A landscape with many valleys, sampled at points; each row gives a point and its height.
A ball rolls from a point to the lowest of its 5 nearest points, and stops where none of them is lower. Distance is the straight distance between rows; heights are no part of it.
Muzin:  27 -42 -31 -52 -56 -25 -16 -34 -11   8   0  11   1 -22 -11 -16  17 -29 -30   9 -21 -28  -4  36 -25  13 -53 -34   8  20  56  h=291
tul: -44  12 -14  29  -4  21 -28  10 -12  23  14  -6  16  16   2  21  -8  40 -10  16   8  19 -27 -18  55 -13 -54   6   3  29 -44  h=279
vurog:  41  46  46 -32   4 -22 -13 -46  35  -4 -49  -5 -46  -3 -14 -22  29  16 -20 -15 -19 -12  28  -5  36 -13  56 -39 -11 -34  30  h=113
basub:  14   4  -3  13  -3  -2   2  15   3  16  -4  -8  21  34  -9  16 -19   2 -21 -13   5 -57 -12  -1 -27 -12 -54  20 -16   1  33  h=173
gebi:  16 -12  -3   7 -57 -14  43  15  -6 -62 -17 -28 -14 -54   6 -43  19  -8  -5  16 -38  70  78 -29 -25  16  15 -25  17 -23  -3  h=316
bavav: -12  -4 -10  25  25  13  33  38   7 -29 -17  -4   8  19   1  38 -25 -31  52  -2  23 -22 -17   5 -26   8   8  28  -4 -42  -8  h=226
Logi:  60 -10  -8 -33 -70 -27 -37 -22  -5  16 -11  17 -39  -6 -24 -53  23 -10 -25  -6 -26 -32  19  39  -9   0 -34 -42  13  23  59  h=91
nug:   9 -20 -23 -18 -63 -33   5 -10  -3 -16 -24  12 -17 -25 -25 -11   6   6 -33  11 -35 -12  15  31 -55  10 -30 -14   3 -12  46  h=294
damug:  25 -44 -25 -43   4   9   5 -24  12  -7  11  14  37  -2  10  16  -8 -62 -25   7  13 -54 -29  19 -14  13 -51   0   5  18  43  h=270
Muna: -45  10   8  13  23 -10 -45 -25 -28  40  29 -11  14  17  -2  19  -2  50 -15   0  17  26 -32 -18  52 -17 -11  14 -15  32 -40  h=221
pevoz:  56 -58  13  -2  37  23  15  59 -14 -13   2  -3 -18 -20  -5  14  -1   6  33 -14  50   1  36 -22 -36  -4  26  26  -6 -46 -16  h=312
ziv:  10 -35  -1 -16 -23 -12  48  24  -3 -46  -6 -13   3 -43  -2  17  19  -1  11  16  -6  37  50 -25 -26   3  -1   6  11 -73   1  h=347
pulof:  37 -73 -24 -48  35  24   8 -20  15 -31   5  19  40 -21  -2  14   1 -70 -10  17  25 -14  11 -13 -22  21 -11 -14  20  -8  22  h=161
Sokid:  37 -11   6  -6  11   7 -14  -8   6  32  15  -2  30  40   1  10 -14 -10 -29 -19  14 -66  -9   2  -6 -13 -62  13  -8  30  40  h=172
Mosud: -50  41  11  -5  38 -31 -47 -48 -36  45  48 -13  33  24  36  12   6  -4  27 -25  32  17 -43  -9   7  -2  46  24 -28  32 -30  h=184
semad:  49  18  28 -17  -4 -41 -34 -23  14  21 -33 -12 -42  19 -29 -13  35  32 -32 -12 -12 -35  35 -11  24 -26   6 -19  -5 -14  48  h=108
Ralud: -39  11 -16  -3 -34  14   7  31  -4   3   1  19 -12 -18   0   7  -5  24 -16  28 -25  18 -23  21  65  -5 -45 -14  15  28 -20  h=163
Rabe:   4  28  35 -15  22 -45 -15  -8  -2  18 -12 -14 -24  13   3  -2  32  34 -35  -5 -22   9 -12 -14  62 -23  28  -5 -26  -3  20  h=258
dapa: -10  37  27  42   7  21 -55 -14  10  45  11  32 -54 -21  -8   0 -28  84 -18  22 -29  31  19  -1  31 -25  24  12 -16 -26 -33  h=196
Kozi:   9 -14   0  48  48  28  21  42  12  -8 -12  -6  -4  48 -15  17 -29 -25  60 -14  34 -33  -5  26 -53  19  25   2  26  -1 -10  h=406
Pabi:   5 -34 -10 -12 -16 -10  36  16   5 -42 -15   1   7 -18 -13  38  -4 -10   5   6   6  -5  24   0 -45   5 -14  11   5 -65   9  h=285
gerud: -40  29  -1   3  27 -53 -65 -40 -33  62  41  14   2  14  13  16  -2  24  23  -9  39   4 -28   5  35  -2  36  -9  13  17 -51  h=188
voded:  78 -63  -2 -17  31  35   2  71 -14   0  12   3 -20 -29  14 -10   5   6   8 -12  44  -9  40 -36 -40  -7   6   0  11 -16 -14  h=358
riso:  68 -34 -27 -12 -55  -3  20  20   0 -16   4 -21  -9 -48  28 -29   9   7  10 -12  -9  32  74 -49 -57  -3 -34 -46  50 -34  -3  h=359
fizo:  45  13   9 -16 -45 -35 -21   0   5  21 -24   2 -49  11 -18 -34  26  19 -33  -5 -37 -35  18  12   2 -20 -29 -16  -2  -2  56  h=127
fop:  -3  24   0  -8 -37 -35  16  29  -4  -4 -28   0 -29  -3   0 -13  15  16 -35  10 -45 -10 -23  10  18 -11 -23   9 -18  -8  43  h=228
Zif:  67 -32 -18 -14 -30   3  27  43  -9 -11   7 -19 -24 -51  37 -18  13  15  18 -19   5  24  63 -54 -49  -8 -20  -9  33 -56  -1  h=396
mave:   8 -44  23  21  58  29  25  57 -32  -6  -6 -28 -38 -20  -2   3  10  -4  58  -5  53  19   3  -1 -17   8  56  47 -19 -19 -23  h=325
zolo: -50  22  -7  27  13  34   1  10  -5   3  13 -24  37  30  21  21  -7  -7  18   3  14  14 -51 -29  40  -5 -37  21  -6  22 -40  h=265
siku: -38  -1  -3  45  32  71  -2  23  27  14  19 -13  -8  35  42   8   3 -32  99   4  39  23 -36   8  15  29  14  20  36  30 -63  h=238
kitus:  -2  27  10  49  27  21  10   9  10  14  -1 -19  34  59  -8  -1 -26   4   2 -24  15 -39 -22 -16 -30 -10 -13  40 -35  12  15  h=272
sedi:  36 -68 -15 -37  29  26   9  -1  17 -24   6  24  31  -8 -10  33 -12 -53  -3   9  31 -20  14   7 -40  17 -18 -15  17  -9   7  h=273
gesu:  -5  29  21  17  22 -27  -7   0  -9  24   0 -29   4  35   5  11   6  21 -27 -21  -6 -22 -20 -27  14 -28 -18  36 -41  -7  29  h=117
Tage: -37  -3 -19 -12 -22 -16  43  20  -4 -40 -13  -4   2 -29   3  38   8 -15   8  30 -24  17 -14  11   9  13 -14   5  -1 -40   4  h=103
Nitoz:  76  34  34 -23 -33  -7 -23 -28  25   7 -38   4 -58   8 -26 -53  32  12 -19 -20 -26 -20  45   6  18 -16  10 -33  -1 -15  46  h=128
fotaf: -15  39  28  49  51  18 -14 -29  -4  28  21 -31  43  57  -7 -19 -14  17   8 -39  18 -23  -8  -9 -50  -8  48  46 -43  32   6  h=341
pak:  25 -47 -18 -16 -57 -14  20 -14   6 -37 -14  -4  13 -36 -20  -7  13   2 -24   9 -16  28  67 -17 -64  13 -24 -32  21 -32  13  h=333
kur:  31 -64  -8 -16  96  17  12   1   1 -31   3   5  18  -1 -20  -2   7 -89   9  23  34 -14   5  11 -10  24  26  -7  31  15  25  h=361
subo: -20  50  32   3  50 -67 -37 -34 -26  29  10 -28  11  31  19  26  13   5   4 -27  19 -17 -20 -16   7 -21  53  11 -23 -10   4  h=197
taku: -47  24 -11  14   1   9  18  25  -4  -7  -1 -15  19  16  18  28  -2 -10   6  10  -3   0 -49 -14  42  -4 -43  22 -12   2 -13  h=193
Tano:  21 -14  -7  18 -71 -14  16 -13  -4 -63 -25 -10 -13 -46 -23 -58  -1 -12 -27   8 -44  55  73 -12 -64  13  18 -34   0  -2   7  h=121
fope:  27  10   7  -2 -12 -31 -11   7  -1  27 -10 -13  -7  28  -7   4   9  27 -36 -12 -17 -51  -3   0  -7 -23 -47  18 -14  -6  46  h=125
gopa: -16   6  10   0  10  -7 -37 -12  -9  45  19  19 -15  -1 -10   3  -1  66 -27   5  -2  22 -10  -2  80 -22   2  -5   2  27 -30  h=268
Bevu:  81 -75   0 -27  60  32 -15  59 -11  -4  18   4  -9 -28  16 -17  14 -24  -2   4  43  -3  35 -33 -25   1   3 -13  27   8  -8  h=207
vivup:  40 -59  13  10  51  24   9  52 -11 -11  -3   4 -13   8 -17  21 -11  -8  40 -11  49  -6  30   8 -50   9  32  10   8 -22 -18  h=243
lumim: -38  46   7   4  19 -60 -42 -27 -16  57  11  22  16  23  27 -15   6  -5  21   4  61 -29 -27   4  52   0  43 -42  49   4 -67  h=191
zup:  26 -52 -21 -27  35  28   8  -5  21 -18   9  26  34   8  -6  28 -22 -60  -4  11  28 -46 -14  20 -27  19 -25 -11  19  13  18  h=254
ginak: -20   5 -17 -13 -45 -33  29  17  -3 -31 -27   4 -20 -26 -10  -5   9  -4 -24  21 -48   4  -8  21 -12   6 -14   0  -8 -16  39  h=235
vorak: -52  31   7  34  34  38  -6 -14  -8  12  22 -30  51  43  20   1  -6  -4  20  -9  21  24 -46 -36  20   1   3  38 -30  40 -33  h=308
Padag:  24 -58 -31 -48 -48  -8  -1 -41   2 -22  -2   8  25 -35 -20  -3  10 -22 -33  16 -12   5  31  11 -54  14 -41 -39  15  -1  29  h=378
Fudol:  -2  27   8  -5   6  -6 -46 -46  26  50  17  48 -31 -20  -7  12 -32  51   7   0  11   1  17  14  66 -10  56 -33  22 -21 -40  h=224
ropu:  16 -25 -19  -2  10  18  14  15  15 -13  -5  18  20  15 -14  40 -32 -25   8  -6  22 -46   0  17 -49   8 -27   4   8 -19  11  h=276
lonu:  -1 -13 -25 -11 -44 -28  22   4   2 -21 -24   7  -5 -14 -17  12  -1   6 -24  10 -28 -24   3  21 -47   5 -39   3  -5 -30  37  h=424
koza: -26   7  -7 -30 -60  16  30 -12  -9 -54  -6  30 -31 -61  -2 -33  -5 -28 -18  18 -49  67  29  39   9  25  18 -17  -9  32 -10  h=198
fil:  69 -76 -11 -40  53  32  -6  21   8 -17  16   8  14 -29  19 -15  21 -60  -2  11  34   1  33 -44 -13   4   4 -14  29  -1  10  h=30
pas: -59  36   9  51  48  52   9 -25  13   7  15 -33  51  48  15 -33   3 -12  29 -13  14  30 -26 -28 -16  16  47  44 -21  50 -32  h=277
faz:  52 -55   0 -16   7  15  26  42  -4 -23   2   1  -5 -29   2  16   5   4  22 -12  30   9  49 -34 -41  -7   3  11   5 -64  -9  h=307
Bimeg:  27 -42  11  -2  33  17  32  49 -13 -25   1 -10 -18 -22   0  22   2  -5  52  -9  39  15  20 -18 -21  -1  27  35 -15 -62 -15  h=283
Zaguf:  21 -63 -36 -62 -18  -5   5 -47   4 -19   3   9  37 -31   1   6  10 -56 -32  17  -2 -21  -5  12 -27  15 -41 -16   4   7  40  h=274
bim:  -9  -5   1  -6 -59   5  40  -8  -6 -75 -17   1 -19 -61  -3 -48   7 -35 -19  18 -46  79  54   7 -16  23  27 -18  -8  10  -6  h=45
Fabe:  -2  33   4 -26  -1 -10 -23 -56  38  34   3  47 -16 -21   1   6 -28  32   9  -9  18 -12   8  16  82  -8  62 -47  27 -16 -45  h=318
lari: -17   7  -8 -16 -59 -21  28   0  -4 -52 -23  13 -33 -50 -13 -28   8 -19 -26  20 -60  37  15  33 -17  17  12 -11 -15  -3  28  h=271
gib: -24  31  24   0  42 -46 -28 -26 -30  26  15 -28  15  28  14  20  16  23 -12 -19   7   6 -32 -22  34 -23  29  25 -38  10  -2  h=164
motin:  10  37  21  21 -19  44 -24  -9  16  46   8  45 -62 -26  -8 -20 -37  67 -19   6 -33  27  43   9  56 -21  -6   8  -6   1 -17  h=154
Teku: -53  10  -1  24  22   4 -56 -32 -28  44  37  -9  22  21  -4  22  -8  52  -2   1  29  27 -27 -19  28 -11 -16  23 -11  34 -54  h=204
Funuz:   1  15   8  -6 -11  23 -18  -7   4  42   9  35 -36 -14 -14 -15 -11  57 -26   5 -20  29   5   8  82 -23 -10  -8   2  28 -17  h=190
fibad:   1  38  21 -43  14 -25  -7 -52  29  13 -13  28 -11 -13  11   3  -4  16  -2 -13   3  -9 -11   9  74  -3  73 -58  18 -15 -26  h=322
noz:  46 -16  -4 -30 -22 -19 -23 -14   3  34   7  -4   3  24  -7   0  16   2 -37 -13  -3 -59   2   9   6 -17 -68  -3   3  23  51  h=155
kasar:  39   4 -11  51 -73  -7  20   5  -2 -71 -19 -29 -15 -46   4 -80 -17 -31  -6  -4 -43  60  83 -34 -54  13  21 -42  15  14 -12  h=319
gom:  86 -51 -22 -29  -4  34   0  60 -10   3  19   2 -23 -51  44 -19   5   9   9 -17  31  -7  42 -45 -47 -10 -18 -16  26 -24  -4  h=399
vov: -13   8 -16   8 -17 -14  28  23   3 -19 -17  -3  10   9  -3  33 -11  -3  -3   4  -7 -36 -19   4 -26  -6 -35  18 -10 -35  27  h=166
napo: -30  11   0  16  22 -30 -74 -34 -24  57  34  15 -12   4  -8  20 -11  65   2   3  25  16 -12   0  41 -15  19  -3   3  14 -48  h=192
patig:  16  20  19 -26   6   6 -25 -46  22  40  14  40 -34 -19 -11  -1 -11  52 -10 -12  -6  22  19  11  90 -18  41 -29   5   2 -26  h=284
Zuba:  20  37  17 -36 -39   8  14   5   6   6  -7  28 -53 -12  16 -47  10   1 -18 -11 -49  31  -6  17  66  -5   1 -13 -17  27  19  h=208
ril: -32  14 -13 -15 -37 -20  34  25  -3 -26 -20   8 -16 -29   3  -1  10  -6 -19  26 -45  16 -25  24  29   7 -23  -1  -4  -6  20  h=143
Veg: -45   5 -19  35 -18  33 -11  26   0   7  12  -3  13  12   8  47 -17  17  31  26  16  12 -27  -1  38   0 -59   1  22   9 -57  h=214
nal:  -3  25   7 -20 -30   2  11  16   0  10  -2  22 -38 -16   9 -29   7  16 -29  10 -42  27 -22  17  73 -12 -14  -9  -4  31   9  h=186
rur: -32  27  13   5  23 -18  -9   0 -21  15   8 -24  15  25  11  15  13  24 -21  -5   1  12 -45 -31  53 -21  -7  24 -32  16  -5  h=177
botu: -31  25   8 -17  32 -60 -47 -36 -16  42  18  17  -4   6  14  22   8  24   9  -3  27  -3 -29   4  63 -12  55 -32  17   8 -42  h=201
nodid:  44 -15 -15  30 -69 -14  29  10   1 -49 -16 -34 -18 -42   8 -63   8  -3  -1  -1 -35  54  87 -39 -55   9   0 -48  37 -13  -2  h=231
keso:  20 -33 -28 -41 -41 -12  -7 -17   3   4   2  15  10  -7  -7   8  -2 -19 -31   3  -6 -46  -7  28 -29   5 -65 -12   8   7  47  h=339
binog:  17 -44  12  23  53  22  22  48  -9 -17  -5 -12 -25   8 -18  24  -9 -12  66 -11  43  -2   9  11 -40  11  49  25  -2 -29 -18  h=302
Refim: -43   6 -12  34  18  54   4  23  13  -2  12 -18  16  27  30  32 -15 -31  71   5  34  12 -45  -8  28  12 -14  16  17  11 -54  h=210
zife: -28  39  24  50  47  13 -20 -46  -1  39  27 -27  47  49 -11 -43   1  18  18 -35   4 -17  -6  17 -77  11  83  34 -26  47   5  h=356
Mafo:  45  17   5 -17 -65 -27 -17   0   5  10 -26  15 -58 -10 -19 -53  14   1 -26  -6 -46 -19  18  33 -17  -5 -13 -16  -5  -1  56  h=176
bomer:  31 -18 -17 -30 -63 -33 -20  -9  -1  10 -14  11 -28 -10 -20 -23  12   3 -32   1 -31 -32  13  38 -29   3 -45 -24   6   9  54  h=267
luzu: -24 -14 -10 -15 -41 -30  42   7  -4 -51 -23  -3  -7 -45 -12   8  14  -8 -13  25 -37  28  18   9 -17  15  -2  -6   3 -37  21  h=153
Saruk: -19  31   8  79  45  45  24  14  18  10 -12 -34  29  74 -10 -29 -13  -4  36 -21  10 -16 -12 -11 -46  10  31  24   6  29  -7  h=763
zit: -31   3  -8  37  32  36  27  35   9 -18   0 -19  -1  21  19  27 -16 -43  81  -1  26   0 -37   2   7  18  25  30   6 -13 -27  h=218
som:  18 -38 -28 -37 -52 -21  -3 -25   0  -5  -8  13   5 -18 -19   3   4  -7 -34  11 -17 -26  11  32 -48  13 -54 -23   7   0  41  h=456
Nul: -12  50  24 -37  17 -44  -4 -38  31   2 -26  14  -9 -10  20   0  -3   4  -6  -5  14 -38 -22   2  60  -2  76 -61  17 -24 -23  h=246
garub:  10  24  26 -26   5 -14  -8  -8   8  19  -4  16 -32  -3   1 -16  25  34 -30  -5 -27  26 -14  -2  90 -18  23 -16 -11  15   1  h=297
Filut: -46   5 -22  -2 -18   4  24  28  -7 -19  -1  -2  10 -11  14  40  -1  -8  12  30 -10  14 -39  15  43   5 -48   2  13  -6 -17  h=152
lel:  22 -34 -14   2  64  30  14   0  13 -15   7  13  32  26  -8   4 -17 -81   3  16  30 -46 -25  32 -16  27  -8 -17  25  38  27  h=315
Tipa:  16   6   5  52  47  48   9  16  21  17  -1 -10  38  67 -20  -8 -31 -16  11 -17  27 -48 -15  18 -43   9  -9  -9  15  52   2  h=473
suge:  21  43  40 -41  14 -24  -6 -49  34  -2 -32   6 -32 -10   9  -4  19  19 -18 -14 -15  -2   1  -2  64  -9  74 -45  -5 -21   4  h=130
Kopo: -17  14  11  23  13  -6 -66 -26  -1  58  19  31 -36 -12 -19  12 -24  80  -9  14   5  16  10   0  50 -20  28  -3   3  -5 -41  h=203
Dureg: -40  36   0  57  31  40  22  21   7  -6  -4 -31  37  48  15  -5 -15 -27  38 -11  19  -4 -44 -32   5   3   4  38 -18  13 -16  h=323
leg:  -7  19  -3 -33 -57  24  22   7  -2  -4   1  48 -52 -42   5 -36 -12  -8 -16   1 -50  40  -3  44  47   7 -15 -14  -6  45   2  h=151
mif: -19  21  -7   8 -47  44  -5  22   8  20   4  47 -46 -32 -12 -14 -29  47 -15  25 -40  18  15  36  52  -9 -36  -3  18  30 -19  h=148
seno:  -3  40  33 -13  45 -75 -32 -32  -1  19 -13 -22 -15  15   3  31  21  19 -11 -13   9 -29  -6 -12  23 -22  57 -15  -8 -25  13  h=223
vod: -31  17  -1   5  -3  -1  -4  16 -18  17   6   1   5   8   3   8   8  32 -24  16 -16  13 -37 -11  71 -16 -36   6 -10  26 -13  h=266
Kuder: -37  49  10  -6  36 -67 -49 -36 -33  52  25   1  16  20  33  15  16  -7  28 -19  40 -10 -38  -2  33  -6  54 -13  11  11 -38  h=187
lugil: -41 -13  -8 -19 -39 -21  43  15  -8 -58 -14   0  -5 -48  -1  17  14 -12  -7  32 -36  40  10  21  10  20  -3  -9   3 -27   0  h=50
Nuzop: -33  37  19  39  41  10  -4 -14 -14  15  15 -35  39  44  10  -2  -5   2   6 -27  16   1 -35 -35  -6 -14  22  54 -51  24  -2  h=269
taba:   3 -23  -8  -2 -62 -19  28 -11  -4 -57 -23  -5  -8 -47 -28 -31  11  -2 -22  18 -43  45  63   0 -57  14   7 -21   3 -21  14  h=146
Mina: -36  27   5  57 -11  25 -50  17  -2  29   4  14 -25  -3 -19   7 -21  85 -23  29 -14  21   4  -8  31 -22 -30  12   3   2 -44  h=102
zus: -49   5 -24  19 -33  21  -1  29  -4   5   7  15  -1 -11   2  32 -12  30   2  37 -13  13 -18  19  49  -1 -60 -11  31  13 -37  h=178
met: -54  44  16  44  49  21  -3 -44   4  23  23 -27  55  39   7 -48   7   4  22 -21  -3  15 -19   1 -55  22  85  47 -23  46 -14  h=213
Zabok:  24 -62 -30 -45  29  20  15 -24  15 -32   7  19  43 -17   1  12  -6 -82 -12  15  20 -31  -7   2 -16  23 -16  -6   9   3  38  h=205
Kan:  12  22  27  26  31 -13 -21 -13  -6  29   7 -24  24  49  -6   9  -7  22 -21 -30  13 -40  -5 -19 -12 -29 -13  40 -41   5  28  h=162
pepev:  18   8   8  33  22  20  -3   8   8  21   6  -6  32  51  -9   8 -27   4 -15 -26  21 -56 -13  -5 -29 -15 -37  29 -18  19  24  h=211
Dumes: -44  31  17   3  42 -24 -35 -37 -33  32  35 -20  34  24  21  19   5  15  -1 -17  25  21 -47 -26  28 -13  23  29 -33  29 -25  h=181
Nor: -20  30   7  -3  -7 -24  10  23 -11   5 -11 -10 -13   8  10  -1  18  17 -27  10 -35   7 -37  -8  58 -17 -25  12 -15   7  18  h=137
febat:  31 -39 -15 -12 -51 -13  34   6   1 -40 -16 -16   1 -41  -9 -15  17   7  -9  10 -18  34  76 -30 -57   8 -14 -24  26 -48   5  h=324
Meses: -39  41  20  53  51  26  -4 -29   4  16  14 -37  49  50   5 -32  -3   4  17 -25  11   6 -24 -19 -38   4  59  48 -39  36  -5  h=229
rep:  30 -53   2  10  50  25  10  35   5 -12  -4  14   1  21 -19  33 -23 -24  42  -7  42 -25  15  22 -54  12  21  -2  16 -15 -15  h=248
fesin:  49  40  31 -16 -33 -19  -9  -3  16  11 -33   5 -59   5  -7 -47  34  12 -25 -10 -46  -4  20   2  29 -19  12 -12 -16 -13  48  h=118
lobid: -16  23  26 -14  35 -53 -31 -25 -17  24   7 -12  -6  12  10  21  26  34 -18  -8   2  10 -27 -12  66 -21  40  -6 -19  -1  -5  h=222
befil:  12 -24 -17  -9 -69 -24   4 -24  -6 -35 -22   6 -14 -40 -36 -33   1  -3 -35  12 -39  19  43  25 -70  11  -9 -29  -1  -5  33  h=59
vanab:  19  19   0 -12 -61 -33   5   8  -1  -9 -26  17 -53 -21  -9 -46  13  -2 -28   1 -56  -7   6  35 -17  -1  -5  -6 -13  -2  54  h=227
Pokan: -59  25   2  46  41  69   1 -16  24  11  20 -27  48  51  28 -26   7 -11  51  -1  23  37 -24 -29   0  24  26  33  12  61 -60  h=350
nos: -37   9   2  21  12  -1 -58 -23 -25  43  27   4   1   8 -13  19 -10  71 -15  11  13  24 -15 -12  47 -19 -18   8  -6  26 -48  h=216
pif: -17 -26   6  -3  27  26  24  30  -8 -28  11 -13  -7 -19  21  53  -3 -32  71  10  30  26 -21   5  22  14  18  28  -1 -41 -32  h=195
fota: -43  29   2  65  40  53  25  20  18  -6  -7 -30  24  57  20 -17   0 -28  60  -7  12  11 -31 -24  -4  18  30  29   4  24 -24  h=475
zira:  34 -42 -23 -27 -72 -24 -25 -51 -14 -17  -5  15  -8 -41 -36 -50   4 -14 -32  10 -28   6  31  40 -55  13 -23 -49   5  28  38  h=101
sedit:  10 -35 -18 -14 -37 -20  32   1   5 -43 -22  -1   5 -32 -19  18   8   0 -15  10 -15  15  45  -6 -56  10 -16  -7   6 -54  14  h=414
rim: -56  13  -7  37  11  51 -23  -2   2  22  25 -20  42  37  14  15 -16  15  26  -1  27  22 -30 -32  22   2 -39  23   1  35 -64  h=275
boseb:   6  29   6 -20 -52 -18  17  14   0 -16 -25  17 -52 -24   5 -43  14  -9 -24   3 -60  13 -11  30  20   2  -3  -6 -20   4  39  h=215
fefal:  34 -61 -16 -30  -9   5  17   5  13 -28  -7   6  19 -24 -10  32  -3 -11  -4   5  13   0  50 -13 -53   4 -24 -12  17 -46   0  h=557
kuli: -46  70  10  13  34  -5 -23 -41  -8  57  38 -11  38  27  28 -59  22 -17  40 -31  -6  -6 -23  30 -61  20 102  50 -19  42  -4  h=232
pelak: -38   2 -11  10   5  19  26  29  -2 -30   5  -9  14  -2  19  52  -9 -32  49  18  13  11 -40   5  31  10 -22  19   5 -26 -25  h=175
bel:  24 -22  -8  28  45  39   8  26  18  -1  -1   8  24  47 -16  20 -34 -42  19   0  32 -47 -14  31 -45  19 -10 -15  24  25   2  h=375
peka: -59  24  -1  32  25  48 -25 -27  -5  22  28 -23  50  37  17   4  -8   7  21 -10  32  32 -32 -35  12   4 -10  34 -18  51 -58  h=317
kani:  14  -9  -6  37  30  33  18  31  19  -8  -8   6  16  45 -17  24 -35 -28  29 -12  30 -48 -13  16 -51  11  -4   6   9   4  -3  h=329
midu:   4 -24 -15   8  13   5  35  26   9 -32 -11   4  11   2 -13  44 -21 -21  30  -7  20 -26   0   6 -43   4  -4  22  -1 -55   7  h=225
tevol: -31  44   8  -9  13 -53 -27 -25  10  37  -5  31  14   7  28 -15  -5   2   8   1  45 -42 -27   7  67   0  56 -60  42  -8 -59  h=220
Fuga:  -5   1 -15  17   1  -1  29  28  11 -19 -16   0  16  20  -7  40 -26 -16  10  -8  11 -43 -17   8 -38  -3 -28  24  -8 -33  15  h=202
sepip:  19 -49 -30 -35 -35 -10   7 -17   9 -23  -6  16  21 -17 -19  28  -7 -16 -25   9   0 -21  19  14 -54   9 -46 -17  12 -27  23  h=616
pon:  26 -52  -3  -6  18  11  26  29   3 -31  -5   9   4  -9 -12  39 -10 -13  30  -6  33  -8  29 -11 -47   4   7  14   5 -60  -3  h=252
mab: -44 -15 -18 -10 -29   3  19  21  -3 -35   6  13   2 -37   5  45   3  -4  16  43 -17  34  -9  28  41  15 -29 -12  24  -9 -24  h=129
kefu:  25   7  21  46  46  39 -12 -10  12  30  20 -18  47  63 -18 -13 -30   3 -14 -28  25 -48  -5   3 -36  -3 -12  18 -16  52  16  h=328
Nuz:  35 -25 -19 -44 -27 -13 -11 -17   0  21   5  11  10  10   1   3   7 -20 -34  -1   0 -57 -11  20  -5  -3 -71  -8   6  23  51  h=199
surip: -31  34  -3  38  19  19  23  24   0  -9 -10 -26  26  40  12  16 -16 -18  21  -6  11 -17 -44 -22   5  -4 -19  36 -22  -2   0  h=247
bani:  29  23  20  -8 -21 -37  -9   8   7  21 -27  -9 -40  19 -10 -21  31  28 -38  -7 -35 -23   8  -3  16 -21 -17   5 -15  -7  50  h=95
sibo: -18  29   3  10  -1 -26  16  23 -11   3 -12 -17  -1  18  11   7  10  15 -26   3 -23 -16 -33 -15  29 -19 -32  23 -26  -6  24  h=33
tirut: -39 -13  -9 -24 -47   5  33   8  -1 -50  -3  20 -12 -55  -3   4   5  -8  -5  39 -39  52  14  33  23  22  -5 -20  14   9 -16  h=114
pusu: -53  51  17  17  43   0 -27 -50 -17  32  42 -20  47  31  23 -26   2 -11  29 -33  14   9 -36  -2 -36  11  75  51 -38  39 -16  h=189
tira: -31  15 -16   0 -21 -15  35  29  -3 -26 -19  -7   3  -4   9  25   0  -8  -4  17 -20 -11 -36   3  12   2 -34  17 -11 -25  19  h=116
nutam:  70 -69 -19 -44  -4  28   7   5  12 -16  12   8  17 -31  13   2  15 -22  -5   0  17  10  54 -47 -38  -4 -30 -32  32 -28  -2  h=594
biris: -28  17 -12 -26 -50  16  20  15  -1 -13  -2  37 -36 -42  -4 -14 -10   7 -15  25 -44  35  -8  44  47   7 -21 -20   7  35  -4  h=142
tida: -24  54  25  15  51 -38 -35 -41 -26  36  30 -29  26  35  19  14   3   1  21 -37  23 -20 -23  -9 -26 -15  59  37 -36  13   3  h=206
gipid:  -4 -29   2 -20 -14 -10  50  26 -10 -46  -5 -15   1 -47   4  30  24  -9  21  26  -4  47  32 -16   3   9   5   7   5 -64  -6  h=362
golid:  26  38  21 -19 -32 -17   6  11   7   7 -25  10 -55  -5   3 -44  28  10 -31  -4 -53   5  -4   8  43 -14   6  -6 -19   2  42  h=144
Febe:  58 -79   9 -13  59  35  -4  41  -4 -11  14   9  -6  -1 -10  16   1 -22  17  -3  48  -7  33  -5 -40   9  18  -8  20  -8 -20  h=83

Call two points neighbours if one is among the 5 nearest of the other. Go from one point of each pair to the other, from neighbour to neighbour, staying as low as possible. Name the highest point that can't be avoided.
sibo and bani: fope
Logi and fil: pon
bani and bim: fizo
bim and befil: Tano
lugil and sibo: tira
Logi and befil: zira

Where does a ball stop that starts at each point below?
Nul: bani
Fudol: sibo
Nuzop: sibo
Padag: fil
fibad: bani
lumim: sibo
pas: sibo
